Points, in no order, along strands that fork and pass close to each other.
Two points are linked if the straight distance between their rows is under 82.5. Some points are linked to none.
Rimeg: -21	7	7	-22	-60	9	-4	6	-27	-7	18	-29	5	-18	-13	7	11	-11	41	-3	-11	-4	19	-15	12	-20	-9
ves: 7	-11	13	-8	16	10	30	-5	12	40	-11	27	16	-1	-13	-2	-49	30	16	-20	-23	11	13	-2	40	2	24
sarup: -2	22	13	13	31	-5	1	7	-7	-20	23	6	-7	2	24	-3	28	-12	-4	20	6	49	-40	4	-7	11	13
munob: -27	-34	11	40	37	3	-54	8	-13	10	19	3	6	16	-20	37	36	-15	-2	13	29	21	-15	13	-5	15	-6
zosi: -11	13	6	31	28	-8	3	3	14	21	1	37	30	2	10	8	-13	18	-23	22	-13	48	-5	22	-1	51	21
nad: -17	16	-30	25	-18	-10	6	6	1	-50	-6	-13	-12	21	3	1	6	-22	-10	14	26	-10	-16	13	-28	6	3
Dupu: 30	54	26	-47	-23	0	38	19	-1	-8	8	-19	-3	-22	9	-33	-22	12	-7	-28	-27	25	10	-14	-8	-29	2
Felor: 18	18	-13	-6	22	31	8	-40	34	16	-6	26	4	-7	7	-11	9	31	-8	-29	-15	31	4	9	-14	-10	7
gem: 9	-45	-3	-9	44	6	-17	-1	-10	45	6	45	18	23	-21	9	-34	16	-1	28	-15	-25	21	3	35	39	8
diled: -18	-12	-4	19	15	-14	-47	17	-24	-5	29	20	1	11	17	3	36	-32	-16	55	-4	-32	-1	-1	-15	35	-13
zatuf: 7	-17	-23	-9	-8	19	33	2	-1	34	-25	4	29	5	-39	-7	-33	31	35	6	15	-13	19	-5	48	4	-3
Doga: 17	19	-26	-10	37	31	37	-34	41	13	1	45	22	-15	1	-24	-12	48	-1	-21	-36	22	0	4	5	14	14
gaber: -4	-12	21	13	13	-19	-13	3	-11	34	5	21	27	29	-5	21	-8	-9	-16	28	18	15	0	2	-3	26	18
muv: 7	33	-1	-42	-20	26	52	0	41	19	-23	-16	17	-39	12	-44	-11	29	7	-38	-18	9	28	-10	16	-35	0
vuzi: 14	-16	21	-28	-32	3	4	-21	-7	38	-11	-12	6	-2	-28	23	-24	5	21	-24	8	-5	37	-10	7	-24	1
kelon: -27	8	4	10	22	-37	10	44	-10	-33	21	13	-3	8	30	-18	15	-38	-26	50	17	-37	-33	-15	13	27	6
somuv: -21	-31	-3	31	38	-49	-23	7	-24	-2	6	4	-8	21	2	13	37	-32	-10	40	15	-12	-50	-18	2	-8	-17
pef: -11	-18	25	-5	-25	-5	-40	24	-22	2	30	-7	10	14	1	32	-16	-30	-19	51	-13	-49	20	37	-12	35	-27
buka: -26	-23	3	14	-30	-4	-13	6	7	-24	-18	-22	-39	-11	-3	-13	-2	-21	15	-17	12	-24	3	11	-10	-41	-8
muzo: -15	-4	33	6	50	-15	-14	12	-17	-33	20	6	-39	12	31	13	42	-21	-1	13	3	37	-55	-18	-8	-7	7
nipas: 21	40	12	8	20	-25	37	16	-1	20	10	10	39	27	1	-15	-3	8	-27	30	12	42	-23	-7	-6	15	13
Gupu: -26	-25	10	27	56	-20	-30	0	2	13	7	10	13	17	-2	39	50	-9	-1	20	31	40	-36	-2	-2	9	2
Mufov: -1	0	-12	31	-16	-20	15	7	-16	15	-6	-8	12	15	-13	-10	-9	-1	5	17	18	8	-12	1	0	-11	-7
gibot: -3	26	33	6	-32	-28	9	17	-22	-28	-3	-28	7	7	-15	38	-16	-14	-4	21	15	30	8	15	-20	27	-5
puga: 35	52	26	-34	8	-2	26	0	6	-5	23	13	-2	4	18	-38	-23	6	-20	-28	-37	36	-11	-9	-10	-24	12
Mota: -4	-7	17	-11	-47	15	-34	-6	2	-18	-9	-44	-4	-38	-2	31	-18	-8	11	-25	-14	-2	33	24	3	6	-10
zavis: 8	8	-13	-18	-37	15	24	-22	43	13	-60	-20	9	-60	10	-21	-13	24	0	-28	-22	-14	51	4	-4	-11	-12
Nale: -13	-6	18	16	-17	-16	-29	19	-57	-15	34	-5	-32	1	2	-15	5	-22	12	33	-23	-26	5	-15	8	6	-18
ponez: -6	26	-8	-11	-47	-14	27	36	-19	-5	15	-24	32	-2	-6	-7	-5	-4	4	16	6	-21	5	-16	15	6	3
Gagol: -22	-11	8	5	-7	3	25	-11	16	13	1	-11	9	25	-12	16	6	-1	27	-12	43	25	-19	11	18	-23	23
Zut: -3	-24	13	31	14	12	-39	-4	8	15	6	14	-5	-13	4	11	-32	17	-13	-27	-25	26	22	26	7	21	13
Zup: 7	11	20	-7	13	-4	40	8	3	36	8	12	25	9	7	-13	-26	14	2	-10	3	23	-12	-13	39	-9	26
fupa: 0	-18	-37	9	46	19	13	-15	17	15	-18	34	16	6	-10	-6	-12	27	11	7	7	2	-13	5	37	34	19
faza: -13	-6	22	23	-7	16	-27	-1	-15	-6	16	-18	-4	0	-36	27	26	-3	16	-19	22	38	1	14	-20	-9	-6
Gokom: -8	15	16	17	-9	13	21	6	40	-11	-13	-16	2	-3	7	-3	-31	11	-4	-26	-6	53	-1	36	7	-8	19
teba: -16	37	3	-18	-47	-12	56	45	-23	-67	-18	-8	-12	8	-13	-17	-1	-21	1	4	14	-41	-5	-29	-1	11	-8
Vede: 20	64	16	-26	8	-2	65	47	9	-18	4	-17	11	15	12	-47	-6	-4	-17	-13	7	18	-35	-14	-4	-15	2
tabit: -18	-25	-27	5	16	-22	7	-13	8	-8	-1	-14	-19	6	11	1	38	-20	5	-5	17	-30	-44	-20	13	-43	-3
Mupem: 17	35	-4	-14	-39	-9	51	19	20	-16	-39	-30	-1	8	-9	-32	-4	2	10	-19	21	12	0	-8	-22	-52	-17
zuneg: 7	-25	-12	2	31	14	-4	-22	17	29	7	31	-5	-15	27	-19	-21	14	-7	-26	-35	-3	9	-4	37	-9	22
kiga: 28	33	-12	-9	-21	2	34	1	11	12	-11	-10	28	-20	8	-15	-33	24	-9	-14	-25	12	18	-1	14	0	3
Rumu: 3	-28	9	-13	22	47	-10	-34	18	17	-39	9	-10	-56	-51	14	-22	48	28	-33	-19	-13	63	18	5	13	-7
vug: 18	33	-11	-28	21	40	58	-15	44	20	2	23	37	-20	-2	-34	-4	48	13	-29	-29	17	-1	1	26	-2	14
Lat: -21	-52	-11	13	35	-10	-25	-6	-9	38	14	17	18	39	-6	20	25	-9	2	43	19	-36	-19	-5	19	12	-11
nise: 7	51	1	7	30	-9	27	12	2	-4	19	6	27	14	16	-18	32	4	-12	39	10	46	-44	-4	-10	15	5
Niti: -4	-14	-14	15	54	-9	-18	-13	15	18	-9	18	13	20	15	27	42	5	-13	16	16	45	-43	0	-3	19	5
Ret: 7	-2	0	-35	-62	-20	-2	-6	-21	-12	-23	-28	-6	-12	-18	22	-8	-14	14	-8	-1	-36	37	-16	-24	-22	-18
kube: -29	34	6	-2	-37	-10	31	27	-14	-31	27	-22	16	8	-7	8	17	-20	6	32	21	-8	-8	1	4	19	11
gomig: 1	-18	-22	18	-2	15	-49	-15	-23	8	28	4	5	17	-11	19	30	-14	0	10	6	-19	11	0	-21	17	-11
tuta: -32	-8	-16	38	4	-3	-18	8	12	-41	0	-8	-21	11	3	10	25	-22	-4	0	26	18	-38	21	-13	2	4
fel: -19	-39	-6	6	47	-14	-30	10	-5	44	28	28	21	16	22	9	31	-8	-2	59	-8	-30	-15	-11	43	25	-4
kop: -8	9	-25	-12	-33	30	24	-22	28	5	-15	-17	22	-2	-13	11	7	21	29	-11	21	8	20	12	9	-5	5
dasip: 7	-18	-16	-17	-13	-13	-2	-17	-9	5	-6	1	-18	12	-3	-5	8	-20	9	-17	22	-39	11	-18	-21	-42	2
Vosef: 19	8	24	3	42	1	7	-21	9	32	5	23	18	24	-12	-2	8	26	1	8	-7	65	-33	7	7	-6	2
kosir: 4	-21	-5	12	-2	-6	-46	-6	-35	-6	20	-3	-17	16	-25	22	28	-23	0	-10	8	-24	14	-4	-35	-11	-18
mur: 17	27	17	-4	-12	-5	14	-1	5	-48	-25	-17	-54	4	-8	-31	-4	-9	6	-17	13	20	-10	5	-44	-38	-22
piruz: 1	17	32	8	-5	21	-23	-3	-3	-32	5	-21	-43	-26	0	-1	-3	0	2	-41	3	35	13	14	-37	-20	-5
gomit: 11	1	6	-17	-9	4	-29	-19	4	-10	9	11	-11	2	17	29	-20	-11	-24	-26	-9	3	36	9	-30	19	23
pozef: -8	-12	17	17	-5	6	-10	1	14	-2	3	-8	-12	-3	11	5	-31	-2	-2	-23	-4	27	4	24	6	-4	21
Redom: -10	-50	-32	6	48	-13	-21	-15	20	24	-14	23	18	32	13	29	9	-9	-18	26	25	-24	-31	1	21	19	-3
satu: 9	-7	25	23	21	-28	-29	17	-35	-14	3	17	-37	21	10	2	2	-24	-18	14	1	14	-12	-15	-29	4	-2
fara: 7	8	-7	-11	5	34	33	-29	33	23	-53	1	1	-47	-33	-30	-15	57	29	-16	-23	20	39	11	8	-10	-14
teb: 12	-22	-31	4	55	11	2	-51	32	21	-14	17	-17	-11	19	-1	29	24	-2	-26	10	4	-16	-11	5	-30	7
Fol: -2	-3	-13	-9	-55	16	-12	-5	24	-19	-37	-50	10	-48	-1	18	-13	9	18	-15	-16	-9	39	19	2	7	-22
Fogak: -20	-42	-9	25	-11	14	-39	-10	14	3	-13	-17	-21	-14	-9	-1	-1	-1	11	-30	16	-16	11	24	-5	-24	-19
Buv: -14	-18	-35	15	2	5	-35	-2	-15	3	21	9	13	17	13	2	21	-16	-10	27	-2	-41	1	3	-5	18	-9
Doler: -11	-51	5	3	26	47	-31	-20	5	37	7	12	-10	-10	-28	14	-14	24	33	-14	-11	-26	34	14	38	9	-6
Linoz: -31	0	0	1	-54	-9	-10	11	-13	-32	-2	-34	-1	1	-34	33	1	-17	23	7	10	-18	8	17	-17	1	-22
bis: -4	-60	-14	28	35	18	-67	4	6	17	4	20	-8	16	1	10	-6	-9	-18	-2	-3	-31	10	26	-3	13	-23
Tas: 0	-15	-12	4	31	4	-38	-12	15	15	10	47	15	9	32	19	0	-1	-29	-4	-27	9	8	7	2	36	31
mup: 23	28	16	-13	23	-5	15	12	-3	5	26	20	-3	2	39	-30	-11	3	-22	-14	-26	26	-24	-15	8	-12	27
sugu: -1	31	27	-1	-41	-8	16	22	1	-37	-9	-44	-5	0	-5	28	-22	-5	1	-5	4	38	8	27	-13	10	4
niro: 8	50	-5	-14	18	-24	50	23	0	-21	16	0	18	30	2	-12	37	-12	-14	24	32	10	-49	-16	-15	1	12
Godib: 15	-6	-15	-13	-14	-21	17	7	-1	14	-7	-1	-9	15	8	-23	-14	-17	-3	-19	21	-34	-3	-21	-3	-41	11
Geno: -33	8	-3	-6	-29	3	36	9	17	-12	1	-25	5	14	-6	-7	23	-12	35	-11	28	8	-27	2	18	-40	15
Tafud: 22	-4	-14	-26	-8	22	-20	-41	5	19	3	15	2	-5	5	21	-2	5	-13	-26	-2	-19	44	-2	-20	3	12
nabi: -3	27	-2	-26	-56	-3	20	25	-35	-63	-11	-9	-25	-11	-10	-12	1	-23	16	-1	-12	-48	17	-32	-14	0	-27
tafa: 7	-11	9	-9	10	2	-50	-8	-11	12	26	31	3	5	25	23	-8	-8	-27	-8	-35	3	30	3	-14	32	23
Boka: -22	3	4	1	3	-34	1	36	-8	10	33	15	29	18	19	-6	6	-34	-20	57	17	-45	-14	-7	13	32	6
bilab: 6	20	20	1	40	-3	3	-11	6	27	11	42	31	20	4	13	4	12	-21	9	-15	61	-9	7	-6	24	27
Gabak: 16	12	-4	-25	10	-31	41	9	-4	-4	2	1	-2	24	18	-21	5	-18	-16	-15	30	-17	-35	-32	-2	-32	26
Bafa: 10	8	-21	-1	-36	2	41	19	6	24	-28	-17	47	4	-28	-4	-30	28	16	5	14	-4	14	-1	25	8	-9
purem: 1	-16	-22	16	44	1	-26	-18	19	8	-7	28	13	19	20	21	14	2	-26	-3	4	26	-20	10	-10	20	24
Nabo: -8	-31	-38	11	51	1	3	-4	28	21	-20	34	27	23	5	14	-2	13	-13	31	16	-16	-27	1	41	40	10
rubos: 25	-14	-25	-3	34	10	42	-29	33	33	-38	16	-2	-3	-11	-33	-17	39	13	-22	11	1	-9	-10	18	-29	2
molik: -18	-3	-6	35	17	-58	4	21	-35	-18	-1	10	-3	19	-17	-1	28	-29	-9	48	22	-14	-43	-15	-16	-1	-9
mos: 1	-51	-18	7	-8	25	-44	-7	-8	28	1	3	3	20	-16	13	-16	-2	1	9	-5	-53	24	25	5	-1	-30
pedi: 11	17	20	-7	20	-13	16	-2	2	-28	5	-9	-32	19	1	-14	21	-13	12	-6	15	33	-52	-3	-12	-45	-5
kot: -17	-23	18	-15	-45	-17	-15	20	-20	-13	15	-13	11	21	-15	22	-15	-29	-10	39	-13	-61	10	24	-12	13	-32
Mun: 29	35	-16	-24	-20	-5	54	-3	34	18	-36	-18	16	7	-8	-36	-9	20	-5	-26	17	13	9	-3	-18	-39	-6
lapi: -31	-30	-37	20	-6	-16	-8	3	-3	-11	8	-8	-8	13	3	-4	29	-28	5	12	13	-58	-37	-3	10	-28	-11
roku: 4	41	15	-31	-16	4	43	21	-14	-55	8	5	-32	6	8	-33	20	-13	13	-9	6	-6	-27	-31	-12	-13	-1
fupe: -43	-15	29	25	4	-28	-22	27	-17	-50	0	14	-24	27	-19	26	10	-52	-11	30	30	-25	-24	17	-27	19	-3
Fubu: 15	34	-22	17	-8	10	2	-11	-8	2	8	-1	33	6	-5	7	9	20	-12	25	0	30	2	11	-14	33	0
sute: -25	1	-6	8	-36	20	-21	-12	0	-27	17	-30	-6	-9	-23	22	29	-9	30	-15	22	3	7	13	-19	-9	-6
Baf: -5	15	24	9	6	-14	3	15	-48	-35	14	7	-41	9	-2	-15	21	-18	12	15	2	9	-26	-26	-21	-9	-9
mutu: 1	-42	-11	18	67	-17	-13	-7	5	37	-1	39	-4	4	29	1	-4	17	-10	8	-31	10	-26	-21	49	7	9
tanop: 35	48	6	-46	-52	-13	24	16	-21	-26	-12	-37	26	-25	-6	12	-6	4	6	2	-16	7	11	-23	-9	6	-16
bafi: 2	-2	30	10	10	-5	-12	-4	-1	-18	2	-1	-31	6	11	2	-12	-9	-15	-30	5	36	-13	13	-19	-19	14
mit: 13	-42	17	-10	-3	22	-25	-24	-11	48	-5	3	-16	-12	-27	18	-21	15	23	-24	-11	-17	50	1	20	-14	-1
motu: 3	-7	0	-13	-35	-8	-32	-16	-34	-19	1	-20	-24	-9	-37	21	15	-19	13	-17	-1	-30	34	-6	-36	-23	-19
porik: 2	-12	-37	3	-25	26	-1	-13	31	15	-37	-14	9	-37	-1	-20	-31	29	10	-7	-13	-33	40	12	17	0	-22
memev: -24	-17	22	29	43	-28	-62	31	-24	-5	16	29	-13	13	15	10	43	-38	-20	51	6	-8	-4	-9	-30	35	-13
lusa: -8	-51	-5	38	33	-17	-64	16	-7	11	2	14	-16	19	12	4	-5	-27	-26	9	-2	-22	-10	12	-7	3	-18
zit: -34	-41	-12	40	0	8	-33	-1	16	-9	0	-18	-11	9	-2	15	1	-15	4	-12	25	-10	-18	29	7	-10	-6
neze: 18	31	-20	3	25	5	15	9	-9	22	30	32	40	0	25	-22	10	13	-24	20	-17	7	-7	-19	8	35	16
rufiz: 16	17	13	5	0	-17	13	3	-20	-28	-8	-5	-46	13	-10	-31	4	-7	9	-8	10	22	-33	-10	-35	-43	-16
Rolu: 17	-29	3	-6	21	2	2	-13	-2	41	-8	36	11	-1	-22	6	-53	25	0	-8	-24	-10	28	3	34	24	17
tadaz: -2	-46	-17	0	36	23	-29	-6	-1	34	-3	34	17	29	-31	20	-18	19	2	29	10	-31	18	16	20	46	-7
Sig: -9	-32	-40	22	1	-2	-4	1	-8	27	3	-1	7	10	-9	-20	12	-1	28	13	8	-45	-20	-14	33	-22	-15
nida: 7	20	-14	-2	-55	-1	4	10	13	-40	-41	-49	-4	-36	1	0	-15	0	9	-11	-10	1	25	15	-18	-11	-28
foleb: 4	-23	22	14	-1	23	-28	-25	13	20	-12	-13	-24	-46	-8	-5	-9	18	7	-51	-18	16	39	17	-3	-24	-5
Bepo: -23	-19	30	41	19	0	-49	17	-20	-10	27	-7	-15	0	-9	18	32	-17	0	0	18	38	-18	10	-8	2	0
divos: 17	-12	5	4	56	18	4	-37	18	33	-2	13	4	18	-23	4	17	32	15	-12	4	52	-35	4	8	-19	1
kedof: 10	-42	2	17	38	-18	-53	4	-21	22	16	20	-22	19	17	2	12	-23	-20	12	-21	-19	2	-13	2	-8	2
kogap: 2	50	-5	-24	-14	31	47	17	34	10	12	-24	24	-10	8	-42	21	17	13	-13	0	22	-21	-3	19	-27	2
Vato: -12	47	19	-3	9	-32	58	28	-16	-45	11	10	-3	26	-11	-10	34	-23	-3	35	37	0	-48	-22	-9	7	7
buri: -25	-19	17	9	-16	-8	-15	15	-18	-37	3	-6	-42	14	-1	6	-7	-35	8	-7	19	-24	-11	7	-11	-25	-1
rado: 13	-23	-31	17	-31	-3	-38	-2	-13	3	-14	-17	-1	-5	-6	-2	-26	-10	-9	-2	-6	-45	26	18	-19	2	-34
Zuv: -32	7	6	8	-3	-17	19	28	-5	-31	18	-5	-7	11	19	-8	17	-30	-3	22	18	-16	-35	-8	17	10	17
Foza: 1	-11	20	-11	-10	-1	-43	8	-26	14	42	8	-2	5	24	5	-18	-15	-15	15	-37	-22	25	-6	11	22	10
suv: -15	-23	-1	22	49	-44	-22	16	6	20	-3	21	5	12	39	6	7	-14	-33	34	2	10	-32	-7	10	21	10
tunar: -4	-19	-5	-12	-22	30	-18	-39	22	10	-29	-23	-4	-43	-15	17	13	18	6	-37	13	-15	51	6	-35	-4	-7
matuv: -20	7	27	0	-9	-27	0	33	-53	-28	32	14	-26	7	0	-8	13	-35	3	48	1	-41	-6	-28	6	17	-5
Mot: -13	-21	23	28	41	-33	-39	17	-6	33	0	32	12	16	11	14	-1	-15	-25	35	8	26	-3	2	-9	30	9
por: 3	-2	-39	-5	-44	8	-8	-4	5	10	-16	-17	13	-11	1	-12	-18	5	0	2	-3	-45	27	5	-1	2	-23
piput: 6	-27	-9	0	71	-8	25	-11	15	35	-8	31	2	-2	16	0	-9	30	3	-7	-17	13	-36	-23	56	-3	16
zute: -22	34	-11	14	-26	2	9	10	-11	-71	-4	-10	-25	15	-15	4	25	-14	8	11	15	1	-18	11	-34	14	-10
Zizen: 20	39	23	5	-12	-24	11	21	-17	-8	15	-3	20	-19	13	-6	-32	11	-24	21	-28	39	5	4	-3	38	-1
ruzek: -5	-28	-26	-2	25	36	-38	-26	25	14	6	29	8	-6	13	13	-9	18	-13	-18	-23	-22	29	19	10	35	12
ritak: 12	1	-11	-18	12	15	13	-19	23	15	13	11	-5	-31	39	-37	-1	14	-1	-30	-21	-9	10	-16	20	-29	22
duva: 1	3	-7	0	10	27	8	-36	41	-7	-11	-14	-21	-19	18	-12	37	7	8	-28	14	20	-7	17	-30	-40	4
dig: 31	12	-19	4	7	2	-16	-26	6	10	-5	35	13	-9	9	0	-33	20	-31	-25	-47	14	31	6	-24	23	5
Fosu: 6	-15	14	1	-21	-1	-45	12	-39	1	28	-16	-18	-11	6	-1	-11	-12	2	9	-33	-22	29	-8	4	-1	-10
Vari: 11	42	-13	-19	-19	9	31	5	2	-7	17	-13	17	2	9	-30	19	6	8	-9	5	9	-22	-15	-1	-18	10
radag: 8	-1	6	-26	-5	-13	-20	8	-29	-28	24	21	-40	19	29	0	6	-31	-15	6	-2	-35	9	-31	-12	2	15
Feson: 15	-30	-3	21	29	17	-15	-35	17	30	-18	19	-22	-32	1	-23	-22	25	0	-40	-24	-1	26	12	2	-20	-1
naf: -4	35	27	-18	-46	4	6	12	-35	-62	2	-28	-22	-13	-18	28	14	-12	20	10	-10	9	6	-9	-18	21	-12
kep: 1	-13	6	-2	-23	2	-8	1	6	20	0	-6	25	-20	-5	28	-55	19	-5	-5	-42	2	31	22	34	38	0
Rebob: 3	49	31	-22	-49	-4	53	41	0	-58	-14	-32	-11	2	2	-1	-17	-6	8	3	7	25	-3	0	-2	9	2
zozug: 6	56	7	-23	-24	-10	63	50	-23	-38	-8	-16	-8	13	-10	-37	6	-15	7	-13	14	-4	-26	-26	-3	-14	-11
Gidot: 29	78	6	-33	-26	6	58	40	26	-20	-7	-42	21	7	-3	-28	-13	7	-2	-5	-6	28	-12	5	-10	-13	-17
vala: 2	-18	15	-28	-45	16	-35	-8	1	-6	6	-34	12	-20	3	42	-25	-10	2	-13	-21	-36	35	21	6	21	-12
fes: -15	-7	-17	2	3	1	23	5	-9	28	22	6	37	18	-4	2	24	-3	14	32	21	-16	-23	-18	31	15	14
fuzel: 10	29	14	-47	-18	25	29	-26	30	2	6	-15	-2	-28	15	-34	20	20	14	-28	-14	17	13	-9	-13	-43	5
goz: 0	9	-10	-33	-55	-15	8	10	-30	-35	-4	-9	-21	4	-11	1	-5	-30	4	4	4	-61	19	-18	-23	-2	-16
zalaz: -12	-28	6	-4	-4	17	-24	-14	-2	16	24	-3	-12	-5	14	0	13	-11	21	-16	2	-13	2	-6	22	-21	18
rifi: 13	-3	4	-40	-49	-1	15	-19	7	16	-30	-26	10	-25	-11	20	-18	7	12	-24	-1	-9	43	-13	-4	-20	-6
Pugu: -3	-14	-3	10	-10	10	-34	-6	-1	8	5	6	29	10	-9	41	-21	0	-25	21	-4	-6	28	30	-4	54	-3
Teno: -26	13	15	-8	-39	-22	29	46	-26	-47	0	-4	-9	18	-11	-6	-21	-37	-10	31	15	-58	-8	-6	2	13	-8
gozan: -38	-1	30	0	-7	-32	-5	26	-40	-39	18	24	-19	25	-23	19	14	-43	-7	52	9	-55	-8	-5	-15	18	-12
sab: 14	52	30	-19	-23	-12	30	38	-27	-47	12	-20	-10	-15	6	-6	-24	-2	-9	18	-16	17	3	-11	-3	35	-6
kisi: -11	2	13	-10	-23	20	-3	-14	-1	9	16	-18	-5	-23	1	-13	9	9	33	-10	-5	15	11	-5	15	-22	7
Det: -23	-8	11	-3	50	-39	-9	14	-9	-16	19	4	-21	0	50	14	38	-20	-14	25	-1	11	-59	-31	24	-1	-2
keram: 18	36	17	-9	-33	12	21	2	27	-18	-17	-41	12	-13	-2	19	-22	19	9	-20	-12	50	10	30	-7	2	1
kar: 33	20	7	-22	-9	13	7	-37	17	11	-4	15	0	-23	10	-9	-16	26	-15	-38	-42	20	32	4	-24	-12	9
gakas: 11	26	20	13	2	-36	4	31	-19	-10	3	15	-1	0	20	-12	-26	-19	-30	32	-5	13	-5	-6	-12	33	12
sipom: 12	16	-35	12	-5	32	-1	-29	10	9	-9	3	33	-2	-18	19	6	38	1	-1	1	25	19	23	-15	39	-4
zapof: 8	-3	-38	5	3	31	13	-23	26	18	-44	10	7	-27	-21	-22	-31	46	23	-11	-9	-12	34	14	19	12	-8
Kasi: 9	45	0	-27	-4	37	59	10	53	14	-3	-5	33	-15	6	-41	-12	28	5	-30	-15	25	-3	7	25	-20	9
figi: 10	-12	14	-19	5	43	17	-47	32	18	-48	-1	-13	-63	-42	-2	-7	55	28	-29	-23	17	59	22	-9	0	-15
sug: -4	-49	-10	25	56	40	-47	-18	3	24	-6	28	-12	-11	-30	-1	-15	30	14	-6	-16	-13	10	18	33	24	-6
dafep: 14	-2	-6	12	-12	4	3	-23	29	5	-40	-14	-8	-11	-11	-4	-29	20	-1	-35	13	17	23	24	-27	-21	-5
Tesiz: 14	-13	-12	-16	-2	31	-15	-56	30	21	-26	9	-3	-32	-6	12	-4	25	-3	-36	-7	-24	57	8	-19	2	6
Pubi: 17	-37	-4	12	45	-18	-29	-4	-14	37	8	26	-10	16	26	-9	6	-4	-17	8	-26	-4	-7	-22	29	-6	14
nusik: 15	22	-23	6	13	11	-10	-8	-10	3	27	20	14	0	22	-13	19	10	-12	13	-13	14	-3	-8	-6	23	15
dap: 16	-30	-26	3	15	2	0	-38	10	26	-19	4	-15	0	2	-9	14	11	10	-24	22	-15	4	-11	-13	-39	6
zada: -3	3	-26	7	21	20	-2	-29	25	-5	7	-7	-12	-8	22	-3	37	7	13	-14	14	19	-30	0	-9	-20	2
Moza: -15	-33	-17	20	35	-36	0	-11	-4	-11	-1	-8	-17	18	5	18	33	-19	4	2	23	4	-57	-16	4	-35	-9
bon: -7	-29	-27	33	29	24	-15	-20	6	25	-16	11	-4	-2	-18	-8	-7	26	22	0	7	5	-8	5	20	9	-3
Doz: 22	-1	0	-3	35	-20	-1	6	-13	22	21	23	-9	4	41	-20	-2	-5	-18	-4	-21	12	-18	-29	16	-13	23
zanef: -7	-12	28	-21	-33	2	-22	7	-3	3	27	-14	10	-4	14	34	-44	-13	-10	9	-24	-16	27	22	17	25	10
Zevof: -12	-1	27	21	-9	-2	-27	9	-4	-17	8	-7	10	4	-7	50	-12	-14	-26	11	16	26	14	27	-26	37	5
Tuve: -11	-39	5	40	53	29	-51	1	10	21	4	24	-1	-6	-12	14	-8	19	-8	-25	-13	24	9	27	15	25	-1
masam: -24	-11	31	-1	-16	-11	-9	10	-26	-53	6	8	-39	29	-18	32	7	-37	0	-6	24	-20	-11	3	-25	-4	8
vora: 7	-6	4	-18	6	4	-25	-14	-19	-8	36	9	-32	4	28	-7	20	-22	3	-11	-10	-16	7	-22	-5	-19	25
fubi: 13	14	-21	5	-5	4	9	11	-2	25	10	11	45	1	5	-9	-27	18	-21	18	-19	-15	17	-7	21	48	7
bivu: 15	46	-11	-33	-45	4	23	15	-26	-19	13	-19	15	-7	0	-3	11	5	5	4	-7	-5	7	-20	-9	4	-8
rop: 14	26	4	-10	-38	5	21	5	10	-29	-31	-31	-24	-20	-1	-19	-6	0	12	-18	-2	14	13	7	-28	-33	-15
viba: 22	29	-16	-14	32	-24	54	11	17	-10	1	-9	12	22	27	-19	19	-4	-22	-3	26	8	-60	-19	2	-23	4
vipu: -20	3	-6	-9	-40	31	11	-15	31	3	-17	-25	3	-30	3	-14	7	18	30	-20	9	3	26	3	8	-25	6
nor: 29	40	17	-45	-54	-2	9	3	-19	-60	-11	-42	-1	-37	-5	27	2	-7	18	3	-26	12	11	-9	-16	15	-23
Vemat: 0	6	23	8	-17	36	-17	-21	21	-9	-8	-34	-26	-49	1	-4	9	16	9	-45	-8	27	31	26	-26	-22	-10
vog: 8	28	-29	1	-42	11	27	-1	4	11	-26	-28	35	0	-28	6	2	27	21	10	7	16	14	1	5	5	-15
gil: -30	-9	16	-4	-53	-21	-13	15	-27	-19	16	-13	8	15	-36	27	0	-26	3	28	3	-36	1	14	-7	4	-15
pireb: 5	-12	16	5	14	16	8	-27	7	26	5	-8	-6	12	-22	8	29	15	30	-20	16	45	-24	9	-1	-37	1
rov: -15	-15	29	43	27	-44	-44	33	-25	-3	2	20	-17	9	1	8	7	-32	-25	37	19	12	-6	3	-26	27	-10
Diteg: 15	-26	-32	20	22	26	-11	-32	13	20	-37	11	-1	-9	-38	-1	-22	37	15	-13	8	1	25	18	4	16	-8
Bitod: 9	-10	-20	15	-10	2	-20	2	-16	25	0	4	31	3	-12	16	-21	13	-8	29	-11	-21	21	13	6	40	-18
Sus: 24	32	27	-36	-41	-9	28	27	-20	-5	2	-26	-15	-25	14	-32	-19	-4	9	-22	-18	-1	18	-29	5	-34	-7
Fogu: -20	-4	5	18	50	-54	12	28	5	-1	3	9	-3	-1	49	4	13	-19	-34	38	10	17	-52	-18	20	7	3
fevo: 12	-4	-3	-7	43	-3	41	-8	14	32	4	20	22	7	12	-9	-5	22	2	-15	-3	19	-35	-21	43	-16	21
leg: -23	15	-5	5	-13	-3	23	5	-1	-35	7	-18	-13	9	-5	-1	36	-12	27	-4	27	10	-44	-5	-3	-36	13
voso: -11	-19	-46	15	19	-6	22	8	0	27	2	1	33	14	3	-7	12	4	5	21	24	-30	-31	-17	44	0	-2
bap: 5	6	-3	-26	-30	-10	-9	7	-31	-19	17	2	-11	15	7	2	-5	-34	-16	10	-2	-48	17	-22	-15	6	4
tana: 27	5	-11	-8	4	6	40	-18	27	37	-34	3	-4	-11	-5	-49	-19	33	8	-26	6	17	6	-12	-6	-51	-7
Fozir: 13	0	3	10	13	19	11	-40	49	8	-38	-9	-23	-21	-3	-28	6	22	-8	-41	13	24	9	26	-38	-39	0
ged: -9	2	17	-5	2	-23	16	12	-23	31	25	11	27	18	9	1	-1	-16	-14	33	14	-9	-3	-16	25	14	25

A fork is a point with three links, a tip a point with one. Leave the first point through the second and follow the links. Name the first fork or tip that comes.
gem; Rolu: Pubi
Fubu; nusik: sugu
zanef; vala: rop
Fogak; buka: Foza
molik; somuv: ged
ged; Boka: bivu
fel; Lat: bon
rufiz; pedi: zosi
Pubi; mutu: tadaz

Follow the links from the first point to the second, and from the first to the third. Name the last point that the two ways share.
Sig; motu; tana: rov
Zuv; goz; Fogu: Mot
Bepo; zit; Baf: Foza
zalaz; Nabo; sugu: sug
lusa; sugu; figi: zapof
fes; memev; Godib: Mot
gil; kep; Tesiz: tafa
masam; vala; gomit: Foza
